Points, in no order, along strands that fork and pass close to each other.
In the rows, zero is written as 128.
Points whose rows are less than 99.2 apart are linked; no others are. Some points are linked to none.
Q885: [143 169 151  56 116 115 107 152 118 117 167 148 200 139  82 199 151 110
 166  83]
Q208: [104 118 109 123 174 165  83 185 163 140 146  86 121 148 115  96 107 104
 158  82]
Q145: [ 85 104 137 126 123 120 100 123 131 154 132 144 192 113  79 177 161 112
 109 139]
Q231: [185 131 112  98 140 123 189 150 125  81 158 125  98  28 181 129 138 153
 126 138]
Q298: [164 145 163 135 124 150 144  76 157 132 124 122 165 114  84 134 123 145
 143 136]
Q394: [175 138 124  80  72 112 161 154  84 130 169 133 223 112  86 130 162 109
 195  93]
Q712: [ 93 110 145 133 195 131  99 138 139  64 144 136 131 194 131 130 119  96
 153 156]
Q226: [120 182  92  83 168 140 110 144 127  84 170 126 131 101 185 127 146 118
 149 125]
Q519: [165 123 116 142 140 141 108  68  99  90 122 113  96 189 142 142 133 127
 118 161]
Q695: [144 146 116 158 104 136 186 114 100 136  82  88  77 110 170  54 144 174
  87 121]
Q21: [152 155 160 143 144 119 124 104 168 132 120 156 203 108 152 126 158  92
 130 142]
Q681: [149 155 143  89  75 127 140 116 135 157 163 140 173 114  55 176 159 123
 131  98]
Q215: [ 83 150 137 126  80 124 170 114 139 118  99 137  58 116 148 100 159 164
 145 168]
Q890: [156 169 111  86 164 129 107 153 115 107 157 158 157 109 156 162 146 124
 132 118]
Q565: [ 98 157 113 163 149 115 143 143 133  54 163 117  63 162  93 154 133 122
 142 148]
Q803: [ 90 109 151 113  95 159  89 134 106 148 104  97  62 156 135  91 135 152
  92 121]
Q216: [122 178 156 110 121 147  98  95 113 159 135 139 138 105 123 183 102 112
 136  90]
Q29: [114 150 148 165 112 117 109 160 123 105 119 142  51 166 148 110 110 140
 125 138]
Q857: [111 115 104 161 119 150 106 100 147  96 105  89 103 118 108 135  94 168
 116 159]
Q675: [ 94 174 184 137 144 127 113 151  87  94 163 142  75 124 158 105 128 139
  75 137]
Q670: [107 133 185 160 151 122 118 146 140 108 109 167 114 146 102 165 151 130
 111 164]
Q605: [171 149 124  97 151 121 172 154 131 105 138 156 137  26 170 155 134 144
 143 129]
Q821: [105 126 137 195 132 117 132 137 159 108  97 104  62 193 106 147  78 113
 112 119]
Q500: [134 126 150 165  94 145  87 129 126 195  84  85 117 132  93 144  97 116
 100  65]
Q566: [124  96 181 131 124 162  72  99 159 131 106  75 122 130 103 134 114 104
 113 123]
Q403: [136  98  92  99 108 160  66 117 113 130 141  82 111 129 131 122 133 143
  93 133]
Q929: [129 145  98 101 134 148 120 161 133 170 143 134 109 133 140  91 138 137
 160 103]
Q422: [128 112 179 149 166 133  92 152 128 111 115 161 161 111  90 159 144 141
 121 158]
Q698: [169 104 152  76 125 122 150 133 117 161 146 167 184 140 115  97 175 131
 147 130]
Q380: [ 89  97 142 117 162 152  84 205 164 142 137 116 128 139  86 125 118 113
 155 101]
Q754: [ 66 146 116 190 123 102 100 142 157  82 141  97 108 135 160  94 110 111
  66 139]
Q350: [122 152 165  79 109 167 122  94 158 141 145 112 110 121 100 128 185 121
 130 129]
Q140: [154 146 174 133 114 127  92 139 170 138 112 149 132 162  95 181 106  89
 197  95]
Q218: [155 113 100 148 186 112 209 129 145  89 139 145 151 122 152  86 123 146
 131 162]
Q31: [103  60 144 141 102 112  85 118 136 119  48  78  91 143 114 178  96  86
  77 130]
Q877: [117 139 109 117 158 117 178 113 143 154 127 145 215  62 146 118 123 121
 160 119]
Q609: [121 165 116 155 168 155  92 184 141  84 143 107  91  85 116 144 107 137
 163 119]
Q168: [128  66 111 118  91 148  68 128 146 119 105  66  92 165 125 109 121 131
  75 132]
Q542: [ 98 138  73  89 124 145 144 167 133 137 156 132  83 133 146  72 138 152
 161 130]
Q41: [ 85  81 122 123 102 123  93 102 139 120  92 110  90 157 107 191  92 114
 100 146]
Q401: [176  83 126 101 141 101 205 140 111 144 133 134 153  27 196 163 132 111
 173  81]
Q58: [119  87 110  81 167 145  93 163 150 116 166 121 137 188  94 131  82 135
 129 109]
Q785: [149 133 159 141 106 128  63 169 147 145 137 114 202 122 104 143  94  72
 174  67]
Q423: [127 109 103 143 119 126  99  85  91  70 133  90  85 190 152 112 134 129
  84 163]
Q553: [ 12 138 154 143 129 123 116 125 129 106 133 106  63 158 138 117 143  92
 107 138]
Q119: [175 150 166 114 136 142 126  99 115 120 141 131 184 131  77 149 135 121
 183 113]
Q654: [144 126  99  89  77 131 116  99 109 165 122 138 143  95 134 138 164 132
 161 141]
Q573: [151  96 151 162 168 147  79 149 106 113 118 132 182 106  79 146 118 143
 156 143]
Q415: [ 89 150 117 121 110 117 107 149 116  68 159 143  91  75 180  97 103 163
 114 172]
Q891: [192 114 143  91 130 144 139 138 130 137 156 122 174 126  77 102 193 131
 151 124]
Q26: [107 129 148 162 116 116 142 149 157 159  98 156 129 137  80 158 178 129
 111 140]
Q130: [134 135  96 172 113 137 151  86  82 172  73 113 113 132  99 145 132 160
 121 119]
Q626: [104 117 147 149  72  81 101 127 125  52 127  64  31 187 144 106  93  98
  82 114]
Q108: [ 82 158 116  89 153 161 148 112 136  91 156 118 115  61 150 106 129 152
 155 155]
Q243: [121 178 142 104 131 136 166 108 111 141 129 141  84  84 174 118 163 123
 133 133]
Q438: [119 145 112  92 140 146  84 136 137  67 158 149 123 100 173 126  85 161
 140 159]
Q574: [155 108  87  66  77 116 146 109  82 156 145 154 172  76 119 152 144 142
 168 131]
Q296: [ 68 149 120 143 106 113  93 117 106 118 131 123  63 176 194 115  89 109
  88 123]
Q354: [136 124 107 123 153 144  58 112 143  74 150 125 138 137 170 149  71 121
 113 147]
Q562: [150 133 131 164 169 142 138 132 106 155 111 118 159  61 154  92 149 131
 119 131]
Q501: [158  81 146 130  65  95 213 108 104 189 109 148 191  68 128 108 121 127
 171 116]
Q837: [137 100 108 119 130 118  80 145  88 161 129 171 189 144 135 137 122 122
 149 126]
Q485: [193 117 137 117 128 139 179  70 100 140 105 132 132  96 133 113 119 158
 179 145]
Q549: [157 150 168  86 154 140 184 101  78 140 137 150  92  91 178 112 138 142
 117 125]
Q716: [ 98 103 149 111 123 145  96 108 165 137 144  96 166 117  63 165 160 102
 107 127]
Q809: [202 127 138  77 128 139 103 145 165  95 163 132 180 138  92 132 172 133
 152 134]
Q267: [147 143  94 133 126 135 154 104  99 126 126 106 103 102 189  75 147 140
  98 146]
Q493: [118 155 108 181  76  67 158 149  92  87 121 126  53 151 155  67 134 164
 105 144]
Q831: [147  99 115 162 120 131  62 135 102 149  94  80 107 120 107 188 106  77
 132  95]
Q9: [140 148 138 151 113 104 129 128  92 147 126 158 240 113 126 139 121  87
 185 104]
Q191: [176  92 115  94 133  95 219 158 121 157 127 162 113  68 189 148 129 130
 166  92]
Q530: [137 128 124 110 148 140  89  80 134 128 159 106 171 153 105 180 115  92
  87 105]
Q607: [ 97 107 123 126 191 123 199 168  82 138 147 146 122  95 127  94 152 157
  97 139]
Q107: [185 157 128  63  83 122 144 142 112 126 178 138 198 107  70 163 154 132
 161  92]
Q616: [144  76 163 123  90 114  99 151 175 157  95  92 108 154  68 180 111  79
  80 100]
Q434: [109 148 132 107 148 107 160 164 138  90 161 190 110 150 137 127 119 162
 116 157]
Q722: [117 111 149 128 123 119 131  95  59 171  90 165 149  99 143 149 147 146
 107 151]
Q214: [120 157 135 144 152 143 146 110  86 182 127 128 174  91  94 135 122 129
 151  91]
Q494: [167 128 137 166 105 127 124 132 130 166  89 146 150 111 118 118 129 149
 135 132]
Q859: [138 109 118 180 179 153 102 150  86 131 116 107 129 114  80 140 126 153
 127 132]
Q938: [153 127 105 167 105 117 163 130 110 150  65 132  84 136 163  84 155 153
 151 153]
Q384: [136 157 148 121 125 166  79 139 109 127 141 100  70  98 127 151 119 143
  90 106]
Q408: [138 166 164  95  64 142 129 103 113 158 150 141 194 110 105 130 115 112
 192  87]
Q997: [103 104 127 138 158 129  77 142 148 130 109 115 114 159 133 160 103  57
 163 109]
Q196: [ 94 149 100 145 114 122 101 101  88 142 107 140  73 171 177 155 112 118
 110 129]
Q364: [102 127 128  74 107 112 158 130 106 193 141 196 173 103 112 152 125 153
 135 115]
Q773: [101 139 115 164 126 117 110  91 112 168  88 148 125 163 142 167 112 111
 116 126]
Q262: [152 101 133 144 166 134 101 119 136 104 125 131 135 197 102 142 128 108
 160 147]
Q171: [141 136 183 144 125 161 102  72 139 135 108  98 133 127  94 149 119 136
 112 124]
Q659: [161 147 134 120 171 117 191 125 112 106 165 146 130  84 172 116 135 139
  57 136]
Q980: [ 71 121 138 151 190 144 156 131  89 124 139 131 122 132 105 106 140 151
 100 155]
Q639: [153 179 152  98  94 155 101  98 111 154 139 133 149  82 123 148 104 128
 186  89]
Q563: [139 104 174 108 200 125 193 124 106 124 118 166 166 118 156  91 152 126
 170 148]
Q281: [101 160 145 147 127 143 109 137 165 110 161  77  72 166 151  73 110 103
  76 100]
Q977: [110 130 154 143 185 122 204  97 117 130 118 151 133 132 178  79 157 113
 131 161]
Q341: [ 83 124 151 119 145 119 106 120 137  71 161 105  67 170 118 176  93  86
  74 129]
Q671: [166 104 130 129 142 138  96 121 150 125 126 135 169 195 105 119 101 116
 197 118]
Q666: [194 158 120 133 125 140 129 115  87 165 115 113 110 106 179  94 170 117
 115 116]
Q547: [149 156 140  75 103 141 145  88 138 144 152 133 146 104  93 164 187 125
 122 129]
Q559: [167  99 115 129 132 128  73 168 133 126 127 129 103 153  99 187  55 123
 133  98]
Q861: [176 140 114 111  85  95 130 124 156 151 124 181 183 102 157 143 149 120
 140 139]
Q700: [196 100 139 139  99 151 100  95 101 156 117 114 150 159  81 120  92 162
 138 119]
Q740: [118 149  95 118 149 113 138 173 194  91 139 153 158  89 156 115 161 122
 162 153]
Q87: [140 120  60 121 150 127 128 140 128 140 153 115 193  84 122 125 157 125
 124 130]
Q978: [137 101 155 110  81 114 103 114 129 159 140 111 148 185  63 191 106  52
 146  75]
Q132: [ 92  94 113 118 112 110 167 111 138 119 118 145 132 128 163  74 151 159
  76 192]
Q468: [145  90 117 165 102 138  67 127  94 140  72  84 102 125  92 175 132 128
 109 121]
Q618: [ 88 129 126 140 136 136  99 145 136  63 158  92  68 159 137  79 138 111
 158 152]
Q558: [ 89 139 155 153 143 144 108 121 182 139 123 101 102 174 149  98  89  99
  97 112]
Q866: [ 93 141 163 156 120 127  95  91  99 173  84 151 159 108 141 161 127 121
 105 128]
Q189: [134 171 152 132  66 132 100 143 125 168 145 137 190 118 101 147  84  93
 183  59]
Q879: [188 129 137 130 151 129 159 122  88 165 126 121 157  59 176  97 168 110
 116 110]
Q532: [173 125 182 122  94 132  63 145 179 127 122 141 150 143 104 158 132  93
 168 120]
Q692: [166  74 114 104 129 108 224  80 121 137 115 122 119  92 186 114 170 111
 159 144]
Q704: [119  87 144 149 142 130  89 157 130  96 112  72  58 167 123 133  91  88
  89 119]
Q865: [184 113 115  54 114 123 138 146  72 151 162 158 163  84 125 141 158 148
 139 112]
Q73: [106 140  98 117 173 107 173 155 163 122 128 157 185  64 168 121 143 122
 145 140]
Q432: [105 100 126 160 163 127 161 107  93 136 103 140 143 142 111 112 140 162
  89 171]
Q37: [148 135  91 157 134 124 171 148 118 158 114 144 131  78  98 146 115 182
 103 128]
Q283: [ 77 104  93 133  80 115 113 139 163 108 127 114 109 140 133 104 123 171
  48 160]
Q932: [194 105  88  94 133 110 203 106 128 105 143 132 117 100 190 113 156 125
 143 149]
Q799: [120 126 126  99 172 140 116 171 160 123 154 160 158 165 121 105  84 163
 130 115]
Q510: [ 81 100 162 119  86 133  86 127 121 117  91  80  47 188 160  93 126 111
  82 119]
Q593: [133 143 142 132 104 143 109 133 192 156 110 124  89 173 105 143 115 105
 173 104]
Q826: [ 75 148  83  92 159 161 100 119 131 102 171 107 137  97 164 111 129 122
 127 135]
Q504: [133 114 128 167 154 122 105 170 159 116 120 129  83 185 111 152  53 121
 121 110]
Q540: [ 80 136 136 178  80 138 122 111 172 131  49 109  89 135 136 111  98 166
 115 135]
Q286: [106 101 126 148 148 131 134 141 167 147 120 163 152 172  98 109  85 169
 122 145]
Q959: [115 139 100  99 138 122 167  98 122 130 145 172 121 144 194  97  82 155
 121 150]
Q241: [142  99 130  87 131 136 116 123 127 158 142 145 163 167 138  82 177 122
 121 147]
Q220: [ 72 151 122 147  93 100  96 131  84  86 157 100  60 146 163  91 106 139
  68 123]
Q661: [125 150  72 116 181 101 206 145 139  77 156 144 131 133 159 111 144 129
 160 145]
Q771: [160 165 124 183 153 136 160  82 145 108 105 113 131 115 143 124 158 117
 114 155]
Q631: [155 137  98 114 126 123 136 153 193 102 135 161 137 149 112 138 123 152
 176 146]
Q682: [133 165 189 132 147 146  93 136 125 104 142 150 104 126 162 124 123 132
  86 139]
Q847: [ 72 115 118 126 178 126  89 129 151  99 129 140 129 177 150 158  83  83
 165 129]
Q11: [130 122 137  95 140 134  84 158 100 162 167 135 173 147  74 178 108 111
 102  68]
Q883: [ 99 100 114  90 127 119 151 102 125 137 130 177 151 125 180  96 125 150
 110 182]
Q862: [178 109 117 141  93 146 109 102 103 150 135 109 186 143  72 121  90 137
 189 107]
Q790: [165 109 118 153 125 107 169 124 108 162  85 159 134 111 153 109 159 132
 163 152]
Q751: [195 108 124 134  98 140  88  94 115 120 148  96 184 172  69 159  78 101
 178  91]
Q343: [108 144 155 111 145 118  80 170 156 129 137 131 238 135 117 141 106  90
 193  74]
Q106: [124 164 117 130 138 146 120 136 124 131 161  92  76 171 151  90 172  96
  90 106]
Q449: [ 68 132 128 161 141  93 102 163 137  48 180 119  91 164 139  79 101 114
 139 147]
Q436: [124 148 150 154  93 140 151  87 156 143  71 130 104 127 140 103 107 184
 117 150]
Q564: [171 100 124  90 131 139  76 128 157 110 148 106 181 176  94 148  66 103
 189  89]
Q22: [171 147  96 135 181 139 193  84 122 138 131 125 157 128 138 100  98 146
 158 117]
Q627: [151  97  83 129 142 113 129 137  46 179 127 150 190 105 136 113 145 124
 151 121]
Q813: [119 116 176  74 119 163  92  96 128 152 149 107 113 160 100 130 165 113
 109 118]
Q137: [138 132 163 183 114 150  69 108 111 174  89  74 151 101 113 132 117  93
 124  87]
Q288: [163 132 105 107 161 122 156 148 154 114 119 164 172 143 121 118  95 168
 211 132]
Q195: [123 151  88 132 102 104 186 164 159 135 119 153  89  68 158 125 156 145
 139 145]
Q512: [149 131 115 153 105 139 102 134 128 184 107 116 122 145 120 119 120 137
 102 101]
Q279: [158 109 165 106  76 115  83 121 151 161 126 115 129 153  83 203 102  69
  99  86]
Q217: [105 122 132 125  87 105  75 150 101  70 167  90  35 166 151  93  80 138
  89 121]
Q851: [145 116 128 120 177 152  52 140 123  86 146 102 107 152 154 149  68  97
 125 113]
Q259: [110 157 135 123 107 133 127 140 167 125 140 144  74 166 140 118 114 144
 117 128]
Q406: [167 127 115 161 126 117 218 125 125 138  97 120  82 123 163  62 129 162
 126 139]
Q917: [104 160 100 152 102 110 147 159 148 127 114 154  99  62 166 127 121 163
 102 153]
Q389: [ 61 158 115 133 126  96 142 153 109  92 171 153  93 108 174  83 132 136
 108 153]
Q505: [145 125 125 159  75 135 117  74  75 187  92 100 157 135  81 153 123 141
  99  97]
Q744: [103 117 103 139 121 108 104 153 131 131 124 165 144  99 151 144 146 144
  67 169]
Q620: [178 140 123  93 141 122 139 160 103 149 154 171 141  93 146 139 146 150
  95 119]
Q683: [ 72  81 154 124 141 154 103 184 166 138 125  97  83 139  66 130 106 126
 125 118]
Q985: [117 132  80 143 144 116 106 121 171 130 135 132 191 137 115 174 124  94
 125 125]
Q260: [163  94  81 133 139 116 148 117  83 153 116 146 150 125 153 109 154 138
 120 156]
Q234: [155 119 126 110 158 104 161 120  92 127 123 178 186 116 121 162 150 128
 169 145]
Q411: [116 143 157 158 152 160  93 114 110 169 124 106 177  98  96 130 109 107
 147  88]
Q544: [126 126 106 116 161 119 203  83 108 154 118 130 140 113 168 106 179  99
 140 143]
Q333: [125 126 125 163 158 150  74 138  65 100 118 111  66 135 140 140 103 134
 138 136]
Q819: [181 135 121 118 107 116 172 143 120 164 141 156 196 104  90 127 116 147
 171  98]
Q998: [129 118 127 139  90 142  95  77  94 169 131  77 164 130  68 176 112  97
 104  85]
Q947: [106 106 102 127 166 104 234 111 104 134 142 134 109  91 202  91 129 126
 103 129]
Q470: [123 171 110 149 176 143 165  96 118 156 128 138 140 119 124 133 100 142
 133 110]
Q478: [144 173 132 126 131 144 144 153 150 140 149 110  81 133 119 108 204 109
 126 114]
Q737: [ 85 153 125 151 171 143 136 122 177 142 143 120 144 156 139  94 117 112
 104 119]
Q911: [169  80 130 100 116 135  72 155 144 134 134  97 130 152  79 170  59  93
 159  85]
Q717: [108 140 130  94  76 145 123 124 106 167 113 124  64 140 144 105 164 162
  85 124]
Q71: [ 85 137 149 179 134 137 136 128 165 121  97 108  79 154  93 136 129 126
 125 137]
Q983: [104 169 120 176 101 118 149 152 163 110 116 125  84  91 153  81  96 177
  96 142]
Q307: [145 125 116 113 124 120 198 162 136 139 122 160  94  74 122 127 151 164
 156 146]
Q232: [106 133 128  73 118 112 179 126 104 172 127 196 118 100 147 154 147 151
 134 137]
Q116: [152 131  99 172 138 117 160 156 120 116 120 136  99 126  95 141 144 166
 110 151]
Q690: [132 128 167  57  91 135 145 122  92 170 158 149 200  54 123 114 145 132
 148 105]
Q331: [116 122  97 116 112 151 144  87  96 161 117 109  96 152  82 146 140 163
 125 130]
Q875: [ 81 141 115 196  81 118 116 154 172 101  81 106  71 117 140  95  96 168
 113 146]
Q371: [122 112  96  95 125 121 186 166 109 118 161 136  78 115 148  68 178 151
 139 155]
Q610: [144 104 152 126 118 114 169 103 100 161  96 148 150  66 142 130 144 167
  69 151]
Q603: [132  99 123 162  76 136  96  93 150 174  79  82 148 155  91 122 151  99
 152 116]
Q353: [151 120 129  90 145  99 190 142 123 141 138 137 244  52 155 118 121 116
 175  90]
Q864: [132 137 113 123 133 109 124 174 173  78 149 183 112 183 147 122  96 153
 149 155]
Q634: [142  98 117 154 120 108  78 141 132  73 131 134  93 185 150 141  85 130
  85 160]
Q133: [110  87 172 113 116 137  86 147 159 153  84  73  65 148 119 138 127  45
 129 102]
Q647: [ 49 115 158 129 167 161 119 155 134 127 144 116  99 143  89 105 126 143
 122 133]
Q806: [200 117 157 129 127 142 156  84  87 158 112 142 148 151 100 106 118 159
 158 133]
Q352: [125 142 127 185 109 109 144 154 105 120  87 138  64 162 147  90 146 154
 123 152]
Q732: [158 148  98  95 194 109 191 154 130  98 142 142 164 130 132 133 171 123
 172 122]
Q386: [ 55 108 104 153  75 118 112 128 150  99  96  85  83 146 126 120  97 161
  49 130]
Q251: [153 140 148 158 122  98 141  97 130 149 117 168 230 126 125 143 148  85
 150 133]
Q102: [105 125 132 157 152 130 128 129 168 175 120 140 178 161 102 115 109 121
 122 112]
Q249: [143  84 157 126 133 145  28 133 107 139 112 117 144 139 143 135 100  91
 155 123]
Q976: [ 95 159 128 113 140 102 151 162  95  88 186 166  93 115 150 118 120 157
  71 146]
Q676: [ 83 119  86 132  95 144 127  73 149 145  95 109 109 157 142 104 110 149
 135 154]
Q871: [135 152 175 141 134 137  98 109 163 124 120 144 148 124 166 120 140 116
  93 150]
Q310: [114 142 115 147 153 120  99 138 137 139 110 156 216 122 135 141 101 104
 199 111]
Q757: [141  99 116 148 128 153  93 127  60 144  99 105 108 106  81 152 141 165
 127 138]
Q368: [182  99 108 117 144 103 217 120 120  80 150 118  85  61 215 126 138 126
 137 136]
Q165: [125 121 124 109 122 157  81 153 170 102 145  97  74 159 134 102 138 108
 169 131]
Q551: [125 146 104 136 122 127 116 193 196  91 150 132 121  95 132 106 167 135
 130 157]
Q958: [164  97 132 110 184 121 227 123 117 125 155 129 133  72 182 104 115 143
  95 115]
Q736: [113  82 111 144  99 140  91 111 125  77 114  65  91 167 127  90 128 154
  77 162]
Q599: [156  88 134 109 112 107 215 117 111 178 134 133 206  59 152  97 120 114
 168  88]
Q568: [125 109 162 165  98 127 113 141 177 153  82 103 109 158  62 168 157 111
 102 117]
Q193: [179 136 103 140 120 155 160  92 125 124 105 108  94 112 115 110 107 183
 156 144]
Q506: [127 158 139 173 155 135 114 167 147  70 145 103  65 140  99 150 115 119
 134 124]
Q66: [186 112 147 120 121 107 188 127 134 134 114 143 143  14 177 153 155 120
 146 126]
Q753: [128 123 129 112 116 150 105 173 202 119 143 120 114 137 112  91 173 131
 158 145]
Q755: [121 134 106 115  96 149 119  92 142 186 136 121 181 110 107 113  76 152
 132  99]
Q431: [ 92 117 123  70 139 144 131 138 108 174 158 164 148 122 112 125 134 161
  96 121]
Q973: [ 68 114 172 113 114 143  84 148 136 134 110  94  47 137 125 156 148  77
 122 116]
Q274: [104 152 166 141 108 143 178 100 136 119  95 125  63 143 116  98 138 178
 128 155]
Q789: [157 109  97 151 160 132 191  84 133 135 117 126 163 115 136  93 107 160
 115 153]
Q608: [119 124 157 122 109 128 132  87 133 172 138 128 157 185  52 174 124  95
 133  90]
Q318: [ 64 114 113 163 118 103  86 123 137  78 132  64  81 138 160 125  74  85
  51 126]
Q469: [120 140 149  90 139 127 124 152 149 142 134 173 174 132  96 151 127 143
 171 116]
Q167: [134 132 123 158 116 102 107 106 161 134 131 137 222 143  94 178 134  75
 143 114]
Q629: [132 104 128  61 132  96 213 151 117 162 133 194 123  90 175 144 132 142
 154 116]
Q125: [129 141  86 129 152 136  83 176 150  99 136 133 139 108 115 170 114 129
 164 120]
Q113: [121  99 130 111 114 143 116 108 113 173 131 130 136 172  55 157 113 143
 141 111]
Q508: [ 88 126  84 119  90 130 163  88 130 138  99 127  91 118 136 115 151 160
 141 166]
Q601: [128 151 131  94  81 144 117 101 139 153 124 139  79 156 143 130 119 155
 103 126]
Q158: [ 95  99 119 137  86 112 139 127 122  97 107 116 108 143 137  79 165 178
  52 177]
Q833: [127 137 131 149 146 136  77 171 144 145 125 117  90 149 135 145 120  84
 123  93]
Q768: [110 154 140 156 149 128 104 116 101  60 155 109  77 137 127 166 120 122
  72 144]
Q760: [100  79 169 140 110 147  82 123 153 145  71  59 109 133 104 136 114 101
  70 108]
Q329: [ 87 151  88 138 123 130 143  81 140 143 120 133 115 156 183  91  99 132
 121 148]
Q528: [162 181 136  93 163 112 131 132 130  97 154 142 209 119 100 195 165 105
 151 102]
Q271: [117  95 142 156 105 133  94 129 181 166  82 107 113 178 112 118 122  94
 167 120]
Q300: [132 120 141 113  87  95 213 137 110 176 131 172 210  75  87 142 113 143
 175 108]
Q339: [139 137 156 110 100 142  79  71  91 143 157 106 187 129  99 186 116  75
 112  91]
Q886: [141 151 110 131 144 127 157 157 163 145 137 137 127 152 102 127 194 106
 156 123]
Q628: [138 141 121 174 132  95 187 145 136  80 126 153  83 158 106 128 175 143
 125 177]
Q93: [131 129  89 134 118 144 114 118 181  91 129 122 123 111 120 135 111 156
 157 168]
Q373: [145 115 136  65 207 105 203 149 122  94 145 162 172 123 173 117 146 135
 161 133]
Q78: [114 101 125 170 110 137 108  87 131 107  73  95 123 146 107 145 101 172
  66 155]
Q344: [169 168 127 181 166 113 183 121 132 100 132 124 122 101 175 101 143 124
  76 143]
Q728: [ 91 141 181 150 114 148 105 116 155 115  95 100  75 129 113 145 165 108
 125 145]
Q765: [105 163 144 115 159 137  99 150 159 111 152 134 112 146 124 165 152  87
 119 111]
Q266: [184 152 151 101 136 126 145 110 121 135 153 152 218 112 111 133 107 136
 144 103]
Q225: [123 114 113 129 170 144 129  96 103 116 128 114 161  94 132 120 191 110
 142 169]
Q477: [148 151 110 123 142 125 141 151 119 163 145 165 172  99 103 162 115 151
  94  99]
Q842: [ 76 114 114 130 137 118 114 145 132 143 120 169 171  81 112 166 141 144
 106 162]
Q238: [184 168 156 121 117 145  93 150 118 147 124 151  88 135 130 144 133 132
 165 105]
Q981: [126 128 161 135 167 137 193 133  99 112 119 144  87 103 149  77 128 164
 162 158]
Q104: [124 166 104 105 181 125 171 159 159 117 133 140 156 149 121 116 173 112
 207 113]
Q233: [110 148 110 161 157 102 167 152 108  85 150 154  72 190 106 136 160 124
 138 153]
Q122: [128 128 115 125 141 117  85 120 112 145 127 163 172 149 169 145 148  94
 135 138]
Q92: [159 132 126 103 158 143 117 118 131 123 123 143 172 157 137 102 117 131
 215 129]
Q178: [ 66 114 110 139 103 129 121  95 102 105 100 115  66 156 107 175 121 150
  97 156]
Q554: [148 102  91 108  71 143  75  99 107 166 127  90 153 114 120 119 167 123
 117 127]
Q180: [181 120 147  97  78 122  96 132 172 135 141 151 166 150  97 145 173 116
 139 138]
Q638: [116  90 105 143 155 128  83 105 148 123 133  97 173 141 100 185 103  80
  85 124]
Q146: [ 84 131 120 178 132 123 120 110  76  80 110 100  71 148 118 144 112 152
  81 146]
Q346: [178 108 147  95  80 107 167 130  99 153 154 151 230 130 117  89 155 101
 178 115]
Q143: [137 133 107  91 123 119 117 124 131 145 144 160 142 159 170 120 187  95
 123 143]
Q889: [ 85 123 171 168  80  99 112 123 132  72  88  86  57 201 144  92 118 126
  65 123]
Q427: [138 166 105 119 166 139 116 146 158  34 192 105 111 137 121 133 105 141
 124 134]
Q325: [ 78 135 143 188 112  79  91 147 144  64 151 103  85 169 158  76  82 104
  97 132]
Q362: [127 149 136  82 148 160 130 128 121 109 153 143 112  87 168  92 113 164
 140 144]
Q632: [144 134 100 129 140 157  98 161 159 168 143  98 136 149  97 105 112 122
 160  73]
Q617: [153 120 122 136 112 124 123 121 128 132 117 141 149  81 140 131 128 173
  55 160]
Q652: [ 98 126 129 190 140 128 141 100 134 122  82 115 138 134 125 119 127 152
  72 158]
Q960: [136 127 118 104 143 116 197 192 133 123 144 169  90 120 131  94 166 154
 166 142]
Q829: [121 162 121 125 133 126 136 101  92 121 122 153  92 136 168 140 148 120
 129 151]
Q561: [ 78 153 119 105 156 134 112 109 158  91 169 113  96 165 137 174 120  82
 105 116]
Q202: [ 90 169 128 186  80  41 149 116  72  63 141 118  63 155 139  85 141 146
  92 131]
Q157: [ 98 108 119 135 161 101 216 136  69 122 143 132  98  86 169  88 146 148
  70 147]

A fork is a point with three links. Follow the links from the first point to the second and name the forks in between, in order.
Q78, Q978 | Q631 Q976 Q251
Q875, Q344 | Q980
Q890, Q251 | Q438 Q976
Q737, Q494 | Q732
Q125, Q78 | Q620 Q438 Q976 Q631
Q288, Q620 | Q631 Q976 Q438

A fork is a point with three links, a tip a point with one. Leave the first point through the second and follow the links. Name the first fork or tip that comes.
Q670, Q26 | Q251
Q130, Q331 | Q831
Q544, Q692 | Q431
Q329, Q676 | Q980
Q519, Q423 | Q620
Q119, Q266 | Q318
Q364, Q232 | Q732
Q540, Q436 | Q386
Q178, Q146 | Q671

Follow the links from the first point to the second, and from the first to the third. Name the last point that the two ways share.
Q980, Q504, Q574 | Q631
Q362, Q26, Q917 | Q976
Q842, Q500, Q695 | Q938
Q193, Q119, Q208 | Q671
Q998, Q485, Q233 | Q976
Q29, Q661, Q140 | Q790
Q603, Q352, Q681 | Q698
Q122, Q259, Q281 | Q790
Q157, Q438, Q862 | Q631
